Each row is a point on a landscape with many peaks, with its height.
From any point a climber steps to the highest of the 2 points nearest to it. It stops when none of these is higher. Distance is the straight distance between rows; heights are no part of it.
k673 height 3.94: [-25   7  -2  -2   2 -36  21  11   7 -22 -39  -1  81 -28 -13 -39 -41 -30
  -7  -9 -10  -7]
k728 height 4.78: [-23  -2   2  -1   8   6 -34 -31  -7 -45  12  23   0  14 -26 -21 -56 -61
  -9 -20   0 -30]
k427 height 4.12: [-16  29 -31 -59   3 -32  -4  20  15  41 -61  15  11  34  34  -9 -64   2
 -32  -1  -4 -46]
k95 height 5.26: [-25  -1  21  15  40 -47   4  10  59   8 -30  -3  28 -13 -56  33  17  32
  -9   7 -16  27]
k906 height 3.11: [-33 -24   4 -11  -8   8   7 -43  46  14   8  76 -12  16 -15  33 -57  13
 -19  16  25 -38]
k617 height 7.45: [-18  20 -30 -26   2   9  -5  -1  19  80  -6  15 -69  21  54 -58  22  34
  35  -8  11 -13]
k235 height 6.63: [ 18 -15 -19 -24  17  36  -6  -9   6  13  62 -43 -64 -10  41   6  37   3
  41   6  51  30]
k488 height 6.43: [  4  39  13  20 -32  14  17 -41  -7 -36 -29  48 -19   5 -41  22  -6 -13
  23  49  -5 -37]
k974 height 4.29: [-25  29 -33 -35  49 -11 -29  25  28 -11  19  22  -6  17  38 -50  -4   8
  18  18  27  -2]
k697 height 4.07: [ 16  33 -29  -5  27 -21 -72   2  28 -27  16  -5 -27  -6  58 -49  22  26
  48  16   5   0]
k515 height 6.35: [-15   2 -29 -27  49  -2   5   4  16  40  20 -46 -32  -7  11 -28  21   5
  25   2  26  53]
k997 height 6.04: [ 38  40 -18 -28 -16 -20 -55  19 -43  47   3 -12 -45  25  55 -39  -9 -16
  21 -17 -36 -14]
k240 height 3.77: [-18 -23   0  37  22   6  12  -4  23  26 -17  43 -28  11 -27 -17  15  52
 -14  15   5  13]
k228 height 4.16: [ 27 -41 -26  18  25  -8   3  41 -34  -1  43 -63 -15   3 -15 -15  50  37
 -16   1  25  62]
k699 height 4.88: [-25  43   6  57 -26  -5  35  20 -16 -33  22 -50  42 -33 -50 -58  73  27
   3  22 -12   3]
k812 height 5.16: [ 17  26 -14  46 -72 -13   0 -50 -42 -19  -1 -44 -21   9  -1 -71  72  57
  46   0 -52  -9]
k73 height 0.47: [-60  -3  36  11  53  49  15  28   0 -28   6 -25  38 -45 -24  60  18 -23
 -16 -35  -5   9]
k797 height 5.04: [-12 -33   5 -31  44 -24 -37  39  45 -27 -24  15  62  28  27  64 -44  34
 -53 -11   2 -25]
k362 height 4.30: [ 18  11  27 -31  26  13 -34  12   8 -46 -14   0   2  13  21  88  18  14
  26  20 -22 -15]
k556 height 4.06: [ 60   6  32  13 -16 -24 -33  23  -9 -53 -11  20  10  14  -4  66   8  11
  10  31 -21 -31]
k431 height 7.37: [-24  -3  14  25  15   4  -2 -44  27   4  13 -27 -15 -18 -62  25  19 -11
  14 -12  -9  24]
k609 height 5.75: [-21  51  -3  30  18 -15 -59  28 -17  19 -42  -2  -1 -32  10 -16  13  33
   1 -32 -63 -20]
k570 height 3.64: [-57  35  12 -17   8  27  53  -3   1 -20 -17  24  58 -59   0  45 -24 -24
   5  15  11   8]
k160 height 6.51: [-13  56  13  41 -19 -19 -14 -29   8  20 -68 -33 -29  -7 -33 -13  62  33
  21  -7 -65 -11]
k51 height 3.51: [-50  -9   7  -1 -12  31  42 -28  15  28 -30  31  41 -62 -12  38 -55 -18
 -27 -15  22 -17]
k958 height 3.87: [ 13 -20 -18 -62 -47 -45  24  -5  27  52 -51  25  43  25  28 -41 -76  -5
 -23 -16   9 -39]
k355 height 3.56: [ 22 -32  -9   6   1 -31 -44  46 -20  -3   5   4  68 -31  37 -44 -51 -25
 -40 -57   3  -1]
k281 height 2.95: [ 43 -41 -13 -16   2 -20  37  29   8  37   1  -4 -47  62 -20 -27  20  28
 -11  34  38  19]
k915 height 0.92: [  3 -49   6 -41  19  17  19  31 -10 -38 -42   9  23  46   9   5 -48 -54
 -62 -23  52 -14]
k237 height 4.41: [-21  25  -7  -3  10 -39  -9  -5  46  29 -10  43  25 -24  10 -12  -7  58
  31  28 -23  10]
k631 height 0.48: [ 37   5  -7 -48  21  -3 -62  16  -1 -30  60 -16 -49  68  37  -5   4 -60
   2 -16  23 -16]
k985 height 2.30: [ 26  22 -12 -46 -42 -15  40  -3 -43  43 -14 -25 -12   9   6 -29 -35 -44
  35  23 -21  -3]
k113 height 5.96: [ 10  19 -14   6 -13  29  10   3 -43  -8  46 -18  -7 -38   4   2   5 -14
  47  24  13  10]
k527 height 5.05: [-68  60  13  41  28  12   7 -12  25 -43 -29  12  10  -8 -51 -10  39 -14
 -21   3 -12   7]
k342 height 5.84: [ 49 -18  15  34 -59 -12  50  22 -44  29 -49  12  19  -4  -9 -12  -7  12
 -15   8 -29 -14]
k841 height 6.01: [-50  19 -36  -7  35 -21   1  -2  10  34   9 -46  -4 -22  15 -84  31  32
  31 -18 -25  64]
k417 height 6.10: [  0  42   7  28 -16  16  31  15 -38  24 -41 -13 -10 -35 -26  18  24   3
  16  21 -27 -14]
k899 height 1.99: [ 56 -26   6  -1 -28 -40 -23 -24  16  57  26  -1 -43  13 -17   5  -9   8
  10  -3 -15  24]
k446 height 3.36: [-49  17  22  41 -17  26  47 -10  18  27 -18  48  23 -60 -35  29   0  20
  -6  10  -3 -18]
k226 height 1.20: [ 26 -63  33  -8  -2 -37  31  19  22 -18 -31   2  50  19 -45  39 -32 -19
 -39  -4  17  13]
k402 height 0.56: [-23 -33  20 -50  20  87 -16  -5   5 -58  51  36  49  10  47  55 -29  -6
  -5 -28 -21 -47]
k895 height 4.36: [ -6  -3  20  35  54  30 -43 -26  41 -51  -2 -40 -30 -16  10  44  69  32
  12 -16   7  26]
k400 height 4.66: [-21  -2 -11 -40  39 -17 -38  38  37 -24  24  33  31  27  39  17 -36  27
  -9  14  19 -28]
k687 height 3.55: [-72  41  35  43 -21 -16  38   1  38  26 -32  10  54 -47 -57 -33  18  15
 -22 -19 -47  -4]
k63 height 3.47: [  4  -8  -8 -15  33 -45  -2 -16  61 -21  -3  16  -5  34 -23 -14   8  29
  20  40  15  32]
k588 height 6.30: [ 16 -11  15  42 -27  39  11  32 -42  26 -57  39  10 -40   9  36 -24  -2
 -41 -17   4 -44]
k529 height 3.96: [-52  30  16  -1  22  45  39 -14  23 -54  40  21  25 -27   1  39  42   0
  36  31  16  54]
k20 height 5.72: [ -8  10 -24  48 -18  55  17  -4 -47  25  23   4 -40 -38   9 -26  34  33
  31  11   9   5]
k742 height 6.81: [ 23 -34 -29  14  10  31 -12 -55  -3 -11  46 -74 -75 -17  18  10  57  16
   2 -13  47  40]
k352 height 0.57: [ 10   4  -4  -3  44  -3 -85 -12  45  13 -19   8 -69  10  28  41  15  34
   0 -17   2  -6]
k499 height 7.04: [-19  16   4 -24  36  -8 -31 -56  53 -15  23 -35 -18 -17  -9  28  12 -11
  45  -4  -3  40]
k102 height 4.65: [ -8   1 -37  -2  -7   3  34   0 -43  39 -13 -44 -51  33   9 -71  40  41
  14   0  -8  29]
k532 height 0.86: [-27 -28  14 -52  43  32   6   6  13 -59 -20  14  -1  71  -5  36 -23 -42
 -37 -10  18 -19]
k729 height 6.18: [ 64  -8 -11  22   2 -28 -23  50  -5  29  12   3 -12  -8  30 -10  30  62
  28  22  -6  12]
k183 height 3.40: [  8   1  -6  -7 -13 -39 -35  22 -26  37  -8  -9  46 -33  32 -47 -54 -10
   0 -52 -54 -12]
k412 height 4.08: [-76  77 -16 -13  22  -7 -18 -30  48 -30 -16  59  25 -21   9  35 -19   6
  -5  20 -12  11]
k278 height 5.94: [-20  66  -3  19 -31  26  28 -73  11 -11 -25  36 -35 -18 -14  -1  24   8
  46  50  -4   6]
k963 height 5.31: [ 28   4  29  58  -1 -40 -71  43 -12 -27  22  -2  41 -21 -10  -1  -1 -11
 -34 -42 -40 -18]
k875 height 0.72: [ 15 -15   6 -35  19   3  37  15 -16  15 -28 -23 -32  38 -28  29 -14 -39
 -17  16  23  14]
k820 height 3.45: [  6   8  13  54 -14   1  35  67 -30   1  -3  17  45 -52   0 -10  25  49
  12  32  -5 -15]
k621 height 3.82: [-75  28  -1  -5   7 -13  30  -6  17  40 -61  19  45 -31 -13 -18 -33   7
 -25 -28 -43   2]
k583 height 0.50: [-15 -21  19  -4  44  49  15  56 -36 -16  39 -33  27 -35  19  49   8 -11
   8 -19  11  23]
k616 height 5.24: [ -7  -3  13  49 -32  12  46  37 -41  -1 -78  42  25   2  -1 -39  -4  27
 -30  -4 -27 -44]
k361 height 5.35: [ 19 -27  -7  46 -17   0 -29 -72   6 -23  33  -7 -56  30 -58 -20  20 -10
  -6 -12   0  11]
k130 height 6.42: [-17 -14  -1  -5  14   8  -1  16 -30   5 -14 -22  17 -26 -11   6 -39 -52
 -27 -36  -1   2]
k381 height 2.71: [  9 -51  -9 -28  33 -23  10  45  50  29  30  33 -16  58   6 -12  -7  22
 -17  18  55  -7]
k353 height 5.23: [ 16   7 -21 -76   8 -22 -15  54  10  18   9   0   6  32  51  20 -42 -39
 -10  -5  37 -46]
k185 height 4.68: [-12   0  18  45 -39 -11  63  -2  -3 -29 -65  25  50   0 -49 -41 -10  -8
 -22  13 -13 -34]
k333 height 6.37: [ 31 -11 -11  29 -65  18  54 -12 -65  33   3  -9 -35  13 -24 -23  11   6
   5  14 -15  -1]
k109 height 6.24: [-10 -14  -6 -28   0  21  31  19  -5   9  68  16  13 -28  24  -7 -40 -17
  35  19  39   1]
k836 height 4.09: [-55 -18 -17   9  64   4 -11  26  48   9   7  45  -2  11  -1 -25   8  42
 -28  -4  27  31]
k594 height 5.18: [-17  15  -6  37  28 -17 -15  54 -18  13 -60  20  12   9   9 -43  13  58
 -13 -11 -44  -9]
k760 height 1.50: [ 48 -17  21  47 -69 -13  38  -7 -18  18  54 -14  21 -38 -43   7  17  22
  29  22  -5   3]
k460 height 4.25: [-23  -6  -1 -10 -10 -21  51  -3  18 -27 -84  34  69  -1 -27  -7 -44 -15
 -33  17  17 -19]
k821 height 6.25: [  4 -33 -12  57  17 -24 -35  -2   3  33  18 -36 -23  -3 -32 -50  43  47
 -16 -46 -31  38]
k327 height 7.32: [ 21 -16 -11  20 -23  30 -29   7 -47  24  26  56 -41  19  24 -44 -38 -25
 -22 -23  12 -38]
k516 height 3.80: [ 22   5  -8  52 -22 -17 -29 -71  24 -38  38 -72 -27 -39 -32  -8  71  21
  18  -6   1  14]
k198 height 4.33: [ 29 -23  16 -78  25 -11 -20  22  47 -50  43   3   3  86  21  20  -1 -20
  17  15  18 -21]
k553 height 5.65: [ 33 -51  10 -64 -17  20   0  29  -3   7 -41  -1  56   6  60  82 -41 -25
 -59 -34  48 -16]
k331 height 6.13: [-14  45 -16  44  -6  23 -19 -62 -14   0 -48 -27 -69  -3 -12 -30  53  16
  17  -8 -30  -4]
k882 height 1.56: [ 35 -27  26  32 -40  21  44  12 -33  27  30  -9  14 -52 -25  55  -1 -16
   5   5   9  -1]
k219 height 4.52: [ -5  16  10 -27  23   8 -52  11  -8 -14 -34   3   3   4  19  90 -30 -12
 -33 -16 -20 -39]
k762 height 5.66: [-60   9 -15   8   0   6  41  23 -49  41   8 -36  19  -5  24 -83  20  31
  31 -37 -46  37]
k857 height 4.28: [ 18   5 -34  17  44 -13 -28 -22  26 -36  -8 -64 -49  10  37 -42  56  26
   7  12  27  41]
k844 height 4.11: [ 15 -31  26 -50  21  15   5 -17  22 -42  37 -21  -7  43  -8  40  11 -19
  31  13   1  11]
k956 height 5.50: [-39   5 -33  35 -21  51  37 -69 -15  41   7  -4 -69 -13   2 -60  45  40
  20   0   2  29]
k301 height 4.98: [-37  31 -22 -23 -16  15  42 -44  39  21  23  54 -39  21  10 -51  -6  -1
  35  44  29  12]
k935 height 5.19: [-62  31 -30   8  19  31   1  10 -28  16  32  29  14 -40  32 -76 -20  -1
  24 -15 -14   7]
k394 height 4.59: [-15  10  -3  58  -1  -9  21 -13  22 -35  26 -13  19 -26 -34 -26  70  43
  17  37  14  27]
k552 height 6.38: [-32 -61   9  16  36  36  16  12   6  38  15  27 -14 -12 -21  18 -33  -4
 -43 -32  26   7]
k770 height 4.72: [ -2 -37 -27 -32 -30  17 -11  15  16 -15   5  35  86 -27  72  18 -75   7
 -30 -12  61 -40]
k790 height 5.32: [ 79   4  24  28 -44 -48 -32  11 -54   7 -31  18  19  15  20 -11 -15 -37
 -39 -17 -39 -14]
k336 height 4.22: [-31  32 -11 -57  33  39 -35 -11  13 -29  64   6 -18  -3  52   3  -6 -30
  53   4  30 -14]
k504 height 5.45: [ 35  25 -23  21 -49 -11 -29 -35 -71   8   3 -46 -45  29   0 -55  36   7
  17 -21 -48   9]
k345 height 4.75: [-10  31  21  24  26  -3 -73  -7   9 -32 -27   0 -14  -2 -32  64   8 -10
 -15 -27 -36 -28]
k905 height 6.71: [ -1  -9 -20 -27  -4  11  14  21 -12  28  21  32 -27  24  20 -46 -30 -21
   6  12  27 -28]
k750 height 4.54: [-52  15  34  57 -14 -17  26  34  -3  29 -44  -4  31  -6 -12 -47  42  72
  11 -24 -67  -9]
k157 height 6.74: [ 25 -32 -24   6 -37  22  47 -43 -26  48  39 -23 -60   3 -31  -6  23  20
  13  28  31  31]
k199 height 4.80: [ -1  -8  14  32  43  32   2  58 -23 -73   6  -7  12  11  -5  28  48  18
  -1  17  13   9]
k497 height 6.75: [-27  21 -18 -11  13  -2 -46 -11   6  60 -36  24 -54  16  22 -31 -10  25
   6 -29 -39 -21]
k13 height 3.54: [-32  -8 -20 -14   9   0 -16 -31  56  60  63  32 -26 -11  16 -54 -20  21
  36  -3  15  13]
k290 height 4.67: [-26  42 -40  -9   8  14  29 -52  28 -43  16   9 -43  21  11 -60  32 -13
  31  51  46  43]
k991 height 0.52: [ 17   3  -5 -36  33  -7 -78 -23  41  -8  23  -3 -68  47  22  13   5 -18
  12 -18  19 -15]
k202 height 1.05: [-24 -31  15 -49  30   1   8   7  28 -31   6  -4  61   0   1  43 -50 -28
 -14 -16  14   5]
k254 height 3.25: [  7 -47   4 -26 -34   3  -5 -34  24  42  17  56 -10  16  10  22 -84 -29
 -42 -25  36 -51]
k819 height 5.41: [-28  13 -16   6  -7  24   5   4 -50  56  10 -20  -6 -37  16 -48 -18  -9
  24 -43 -38   7]
k876 height 4.32: [ 19 -25  -4  26  19   3  15   4   9 -20  32 -30 -13 -11 -15  25  60  49
  29  29  28  43]
k817 height 4.51: [  6  12  35  67  19  16 -58 -15  26 -35 -11 -13 -35 -11 -38  48  63  23
  -6 -18 -14 -15]
k825 height 3.20: [ 16 -17 -23   5  19 -41  25  13   6 -16 -16 -32 -12  41 -37 -47  35  36
   6  36   7  42]
k382 height 3.88: [ 20   9 -11  46  -2  -2 -52 -33  21 -31  35   5 -21 -24   7 -34  30  36
  46  16  -2  -2]
k807 height 5.83: [-24  64   5  71 -15  25 -12 -57   8 -49 -20 -18 -38 -19 -38 -10  74   5
  14  17  -6 -13]
k483 height 4.43: [-36  -3  -1   4  66  29  -6  49  12 -26 -16  37   0  19  15  27  12  33
 -21  21  27   4]
k251 height 4.35: [-41  52 -15 -36  10  32 -50 -41   9 -31  30  41 -27   9  24   6 -38 -33
  23   9  12 -47]
k862 height 4.31: [-14  20 -18 -52  25 -23 -33  35   0  12 -58 -18  37  -4  38  44 -66 -16
 -44 -21   2 -30]
k934 height 6.73: [ 45   1 -13 -16  -9  -9 -16 -32 -23 -10  15 -58 -55  30 -20  17  28 -25
  16  10   9  33]
k747 height 6.78: [ 24  31  -3 -48  23 -13 -37 -19   2  -9   6 -56 -26  -2   5  36  11 -33
  51   9 -10  19]
k360 height 4.53: [  0   8   6 -16  47   0 -24  17  -1 -70  40 -60  26   2  -3  16  36 -17
  39   4  -9  35]
k669 height 5.22: [ 22  -2  17  55 -13  22  25  24 -37 -71   3   9  11  17 -38   0  33   1
  -2  38  13 -17]
k148 height 4.71: [  2  29  -5  36  15   2 -34  27 -40 -64  24 -66  11  -9 -26  -6  54 -15
   4  -8  -9  10]
k536 height 0.61: [ 13  -4  10 -26  35  28 -29 -30  54  -1 -20   5 -79  26  36  63  34  24
  22  18  31  -3]
k279 height 2.13: [ 34   8 -14  -9 -43 -33  10 -68   6  49  -5 -50 -48   7  -5 -31  32  37
  49  11 -37  28]
k364 height 1.42: [ 39 -41  11  18 -56 -15  63  -4  -6  19  24  25  43 -29 -20 -17 -39   0
  22  31   9  -6]
k314 height 0.78: [-31  -8  21 -18  44  17  31 -15  19 -30 -38   2 -18  41 -50  42  -4 -31
 -21  12   6  11]
k994 height 5.28: [-36  30 -20  42   9   5  30  23 -35  -4 -13 -14  11 -10  -7 -70  46  34
  17   8 -24  20]
k598 height 6.77: [ 37 -13 -27  16  -3  -8 -25  -4   7  49  11 -11 -62   3  36 -45  38  62
  23  -1   3  16]
k392 height 3.69: [-50  25 -18 -29   2   2   1 -36  20  60  26  17  -4 -40   7 -18 -46 -17
  36 -10 -15   7]
k26 height 5.93: [ 33 -17  18 -24 -18  28  13  31 -36  26 -52  13   5 -24  32  92 -33 -25
 -40  -9  22 -21]
k379 height 3.41: [-20   0 -14 -16  41 -11 -75  -7  40  32  46   2 -13 -29  20 -12 -22  15
  24 -28  -5  11]
k18 height 6.76: [  6 -35   4  41 -33  38 -25   0 -41   9 -17  53   9 -25  15 -10 -50 -28
 -54 -48   7 -40]
k118 height 6.03: [-34 -46   5 -49  37  30   2  11  37  40  28  23 -23  32   9  39 -38 -19
 -33 -21  39 -18]
k501 height 5.77: [ 39  21  14  14  -5 -40 -76  20 -28  -4 -34   6   9   2  13  28 -25 -28
 -44 -37 -49 -22]
k865 height 5.62: [ -1 -23   6  38 -31  -8  -8 -70   5  49   0 -14 -54  17 -59 -26  11  15
   0 -29 -42  12]
k917 height 4.69: [-39  65   0   4  52 -16  -1  -9  34 -34 -48 -24   4 -17 -25  12  49   5
  12  23  -9  45]
k22 height 3.44: [ -4   5 -20  10  25   1 -31  -1  38  27 -30  61 -57  33  30 -30  13  73
   5  26  12 -20]
k283 height 0.38: [ 63 -34 -12   3 -20   0  31  44 -68   8  25 -14 -19  46   5 -28  -6 -42
 -34  13  27  13]
k208 height 0.64: [ 39 -36  18 -84 -31  34  31   8  -4 -14  39   4  13  30  46  40 -45 -74
  -1  -8  46 -31]
k870 height 0.68: [ 27 -22   7 -49  -4  33  25  19 -36   7  36 -34 -20  19   6  42 -19 -62
   9   4  27  12]
k313 height 3.74: [-10 -13  -8 -26   7 -52  40 -13  30 -13  17  -6  32  25 -40 -46 -29 -10
  25  37   4  37]
k116 height 0.85: [ -3  -5   3   0 -49   0  31  18 -38  23 -97   1  62 -32  27 -37 -27  -6
 -18 -55 -26 -24]
k893 height 1.67: [ 51 -17  14   5  -2 -18 -42  50 -27  30  21  17  21 -30  50  43 -29   1
 -20 -17  -5  -4]
k85 height 3.35: [ 21 -31   9 -31 -32   1 -24 -25  -1  13  -1  24  33 -24  25  50 -73 -45
 -28 -35  18 -31]
k604 height 4.55: [-18  33  -8  11  -3  11 -68 -27 -20 -15  30  31 -12 -30   7 -22 -42 -30
  19 -22 -27 -43]
k383 height 3.76: [ 50 -19  24  29 -17  -9  19  59 -19 -30   1  25  42 -21   6  41   0  31
  13  40   3 -26]
k466 height 1.11: [ 25 -52  39 -23  19 -35 -14   6  32 -37  21 -23  49  24 -28  59 -19 -27
 -12 -25 -24  17]
k354 height 6.53: [-13  33   1   1  30 -10 -10  21 -13 -10 -13 -23  18 -31 -16  11  -4 -17
  14  -2 -24   4]
k194 height 5.06: [ 21   3   8  34   5  -1 -64 -28 -24 -43  14   5 -36  33 -40   2   0 -47
 -14 -24 -16 -13]
k733 height 4.18: [ -8   1  11  47 -29 -16  28  18 -20  50  -6 -54   5 -18 -19 -34  65  78
  22 -24 -51  21]
k82 height 2.52: [  9  17 -23  16 -39 -27  37 -15 -49 -29  -5 -48   2  27 -50 -57  28  -9
  10  18 -24  11]
k717 height 5.71: [ 56  29 -47 -15 -19 -18 -44  -2 -38   9  24 -50 -56  28  39 -62  32  -6
  24   0  -9  16]
k165 height 1.77: [ 63 -21  13 -19   1 -39 -49  58 -19  42  14  27   1  31  59   8 -24 -21
 -56 -17  11  -7]
k98 height 0.53: [-20 -12  15 -17  27  53 -18  36 -16 -26  34  16  42 -45  49  72 -22   2
   1 -18   1 -30]
k924 height 1.09: [ 54 -30  20 -18 -26 -33  34  18 -13  31 -84   0  17   9 -26  37 -31 -26
 -44  -3  -1  -4]
k592 height 3.89: [ 19 -10  22  54 -32   1   6 -22   7 -25  55 -71  -2 -26 -63  34  88  31
  -3   4  11  12]
k302 height 3.85: [-86  68 -26 -25  17  -7   7 -42  42  13   1  35   7 -28   1 -25 -11 -14
  15  -2 -24  50]
k177 height 6.99: [ 14 -34  35  31   6  17  -9   1 -18 -20  46 -38  -2  -5 -44  48  26 -23
 -11 -30  -6  18]
k858 height 5.74: [  5 -34  11  30   8 -53   2   4  30  35  -2 -11  16  -3 -59 -18  14  39
  -7 -10 -39  27]
k585 height 2.21: [ -1  21 -20 -13 -32 -14  35 -37 -12  32   0 -14 -18   4  -9 -49   4  11
  61  35 -18  20]
k68 height 2.40: [  5   4 -20 -25 -13 -19  43  -1 -42   1 -32 -35   8  27 -28 -61 -32 -52
  -2  -1 -14   7]
k959 height 0.91: [ 12 -20  -6 -15 -43  -8  10   3  -9  59 -99  25  40 -18  27  16 -55  21
 -50 -34 -14 -36]
k293 height 1.89: [ 56 -29   4 -30  -8 -55 -26  26  22  57  25  20 -13  41  11  -7 -30  -3
 -18  -3   0  -3]
k678 height 5.73: [  5 -32  15 -76  15  26 -23  12  35  14  35  15 -24  73  39  64 -19 -49
 -36 -44  27 -51]
k595 height 4.26: [-40  10 -20  -5  12  10  11  25   5  36 -24  53  33 -32  40   4 -45  41
 -21   8   2 -29]
k638 height 4.27: [-35   9  -6  36   0   2  52 -30   3 -43  13 -15  10   4 -74 -30  33  -5
   1  31  11  35]
k563 height 3.79: [  4  12  25 -17 -11  14  25  18 -22 -53 -17  -1  61 -33  14  59 -23 -33
  19  15   4 -25]
k868 height 1.00: [ 57 -33  28  23 -58 -29  -5   2 -14  48 -73  35  31  -8   5  29 -26  -3
 -64 -40 -21 -22]
k462 height 0.66: [  7  19 -11 -46  22   9   4   5  17  25 -22   1 -67  38   6  24  12  -9
  16  32  31  -5]
k111 height 5.43: [ 51 -33  28 -51  -5 -15 -32   9  -9   3  22  17 -18  74  35  38 -24 -80
 -62 -32  24 -16]
k535 height 3.95: [ 44 -22  40 -56 -17  24  31   1  -8 -49  17  -7  34  14  12  78 -13 -31
  35  19 -17 -16]
k881 height 0.33: [ 68 -58  15  25 -30  -4   6  15 -63  32  38   6  10   8  17  -2 -14 -52
 -60 -25  18  32]
k477 height 4.37: [-47  58  -9 -35  50 -36 -16 -19  72  -7 -36  21   6  -4  16  34  18  29
  12  32   1  44]
k132 height 6.21: [-13  15  -6  12  14 -18 -55   7 -19  35 -49   4 -14   0  -8 -10 -30 -12
 -34 -55 -59 -25]
k369 height 6.00: [-31  84  31  46 -26  -1  27 -12  20   7 -39 -13   6 -41 -41   5  62  23
  16  31 -36  -8]
k615 height 2.07: [ 30   0  -4  -7 -11 -21  -7 -48  41  41 -13 -18 -56   3 -21  21  18  26
  44  30   0  24]
k778 height 4.50: [-37  -1 -16 -33   8  47  18  32 -10  11 -16  32  40 -35  66  46 -57   6
 -31   2  53 -38]
k975 height 5.60: [ 49   4   9 -46   6   1  -3  58 -36   3 -24   0  -8  23  41  55 -18 -23
 -16  19  17 -17]
k803 height 0.99: [-16 -46   7 -50  14  17  58  17   4 -47 -16  -3  67   7  -2  -4 -49 -60
 -21  -3  53   7]
k243 height 3.31: [-60  28  43  57  -6   1  36  30  44 -28 -12  18  79 -50 -44 -12   9   4
 -40   0   3 -21]
k793 height 4.95: [ 32 -35 -16 -58 -23 -13  -5  51   9  39  12  20  40 -12  70   7 -59 -13
 -20 -12  52 -37]
k883 height 0.43: [ 54   1 -10 -24   4  -1 -30  54 -47 -14  53 -14 -21  37  42 -17  -3 -44
   0   4  23   5]
k765 height 4.01: [ 21   4   0  53 -33  -9  14   0 -33  28   7 -81 -17 -27 -55  -1  86  45
 -21 -10 -19  22]
k937 height 5.78: [ 33   9  -3  44 -51  11  19 -18 -32 -42  15  35 -12  18 -29 -37   2   7
  29  54  -4 -29]
k752 height 5.90: [ 14 -30   0  46 -19 -18 -19 -25 -34  51  22 -39 -33  15 -49 -30  21  -9
 -41 -58 -44  37]
k166 height 5.53: [ 36  -1  -7  -3 -11  -8  24  43 -28  42 -31  28 -15   7  19  -9  -8  39
   8  35  -8 -15]
k922 height 5.27: [-62  25 -19   3  -5  47  22 -67  25  54   0  51 -63  -3   2 -42   2  11
  22   2   3  19]
k794 height 4.03: [-46  16  -3  10   8 -30  55 -21  43 -29  22  23  46  -7 -51 -44  13   2
  17  38   3  65]
k297 height 4.76: [ 48 -16   0 -34 -11 -33 -15  23  20 -32  21  35  -6  72  10 -10 -33 -21
   7  39  32 -34]
k366 height 4.82: [-42  10  14  21  34  -6  -5  -5  62  15  -8  52  21 -38 -13  48  16  65
  -5  18  -1  15]
k138 height 1.60: [ 56 -18  33   5 -21   5  -4  36 -38  -4  53 -17  31 -43  23  70  -1 -12
  18  -2  -4   5]
k952 height 3.97: [ 28 -56   0  21  30  -3 -25  53 -24 -29  79 -20   8  13   0 -18  12  -1
 -11 -16  18  38]
k339 height 3.73: [ -9  -1 -18 -28  14 -20 -29  26  -7 -38   7  -3  76 -29  40 -23 -64 -36
  -4 -21  13 -19]
k648 height 5.63: [ 67  12   5  -5 -59 -42 -14   1 -73  45   3  -4 -14  38  40 -43 -14 -33
  -4 -14 -52  -1]
k286 height 4.10: [-39  15   5 -56  36  56  20 -28  30 -52  67   5  12  -3  38  17  23 -18
  55  23  20  38]
k267 height 2.69: [ 47 -14  13  36 -58 -27  32 -16 -32 -28 -17  -9   5  40 -64 -31  -3 -37
 -21  15 -19 -10]
k258 height 4.34: [-36  15 -31 -17  11   7  60  11  11  43 -16   9 -34  45  25 -83  34  32
  11  30  13  36]
k140 height 2.96: [  1 -10  59  11 -10  16  28  -3   4 -55 -26 -30  38   2 -61  71  11 -58
 -25 -16 -14 -25]
k774 height 3.46: [ -3  -6   3 -29 -31 -40 -10 -34  25  43 -16  -1  45 -47 -10  21 -79 -25
   4 -24 -20 -17]
k939 height 5.39: [ 19 -49  12 -63   7  10  -7  29  34 -10 -21  18  42  50  50  92 -45  15
 -63  -9  22 -39]
k385 height 0.60: [ 14 -68  19 -71 -15  56  16  -1  18 -46  32  19  69  19  52  50 -47 -29
 -19 -25  21 -31]
k590 height 4.24: [-19  28 -18  44  59  15 -16 -20  27 -41 -23 -53 -34 -42  42  -6  79  33
  10   5  17  48]
k32 height 4.48: [ 12   8 -48   7  -2  -6  11 -68  27 -25  19 -38 -56   7  34 -75  47  25
  24  35  37  32]
k229 height 3.58: [-56  20 -25 -57  25 -19 -17 -19  24  26  -2 -11  41 -37  12   7 -76 -32
   0 -24 -10  -7]
k287 height 2.84: [ 33  -2  24   6 -29 -18  10 -23 -22 -53 -15 -19   5  23 -59  30 -16 -72
  -7   3 -12 -11]
k772 height 3.10: [-24  20  57  43 -13   7  44  23   8 -30 -20 -29  48 -31 -70  21  28 -24
 -29   8   3 -24]
k45 height 3.75: [-36  54  -4  13  -6  17  60   9   3 -15  -4  40  20 -40   0   1  33  20
  31  57  11  43]
k709 height 5.25: [ 43  -1  -4  -7 -22 -24   7   2  -5 -47  35  18  18  18  -5 -24 -18  -9
  49  59  13 -10]
k931 height 5.48: [-26  40   2  27  23  27 -28 -30  13 -72   1   9 -19   2 -15   5  35 -15
  23  20   5  -2]
k133 height 4.89: [  1   8 -46  26 -43   8  37 -47 -53 -12 -15 -50 -51  15  18 -71  81  71
  14   9  -2  13]
k718 height 3.19: [-44   2  23  12   0  42  34 -49  32 -19  13  65   1 -20 -28  58 -12   5
   8  27  17  -6]
k326 height 6.70: [-22 -42  18   7  20  61  12  -3 -32  -5  32 -14 -14 -11 -26  44 -19 -53
 -29 -44  11   8]
k270 height 4.96: [  1  14  13  76  -6   3 -32  29 -30 -13  25 -20  12 -27 -37 -23  32  -4
 -16 -28 -28 -17]
k916 height 7.06: [ 40 -27 -37  -5 -28  12   4 -60 -13  -1  51 -46 -86  35 -11 -29  41   1
   0  14  52  25]
k7 height 4.05: [-59  25 -11 -28 -10 -39   1 -18  28  55 -35  40  43 -11  29 -28 -53  44
  10 -15 -54 -12]
k373 height 1.31: [ 27 -46  17  18 -15 -26  59  14   5 -10 -12  14  24  16 -50   0 -15   7
  -3  38  14   7]

Call two points neighbours if one is among the 2 nearest of the other. Go from one point of each pair to the other, from neighbour to neighbour, staying as high as possible. Name the lowest point that can't be avoided.
k997, k132: k790
k762, k617: k166
k354, k160: k369
k26, k821: k7
k916, k431: k934
k345, k26: k590
k354, k916: k130
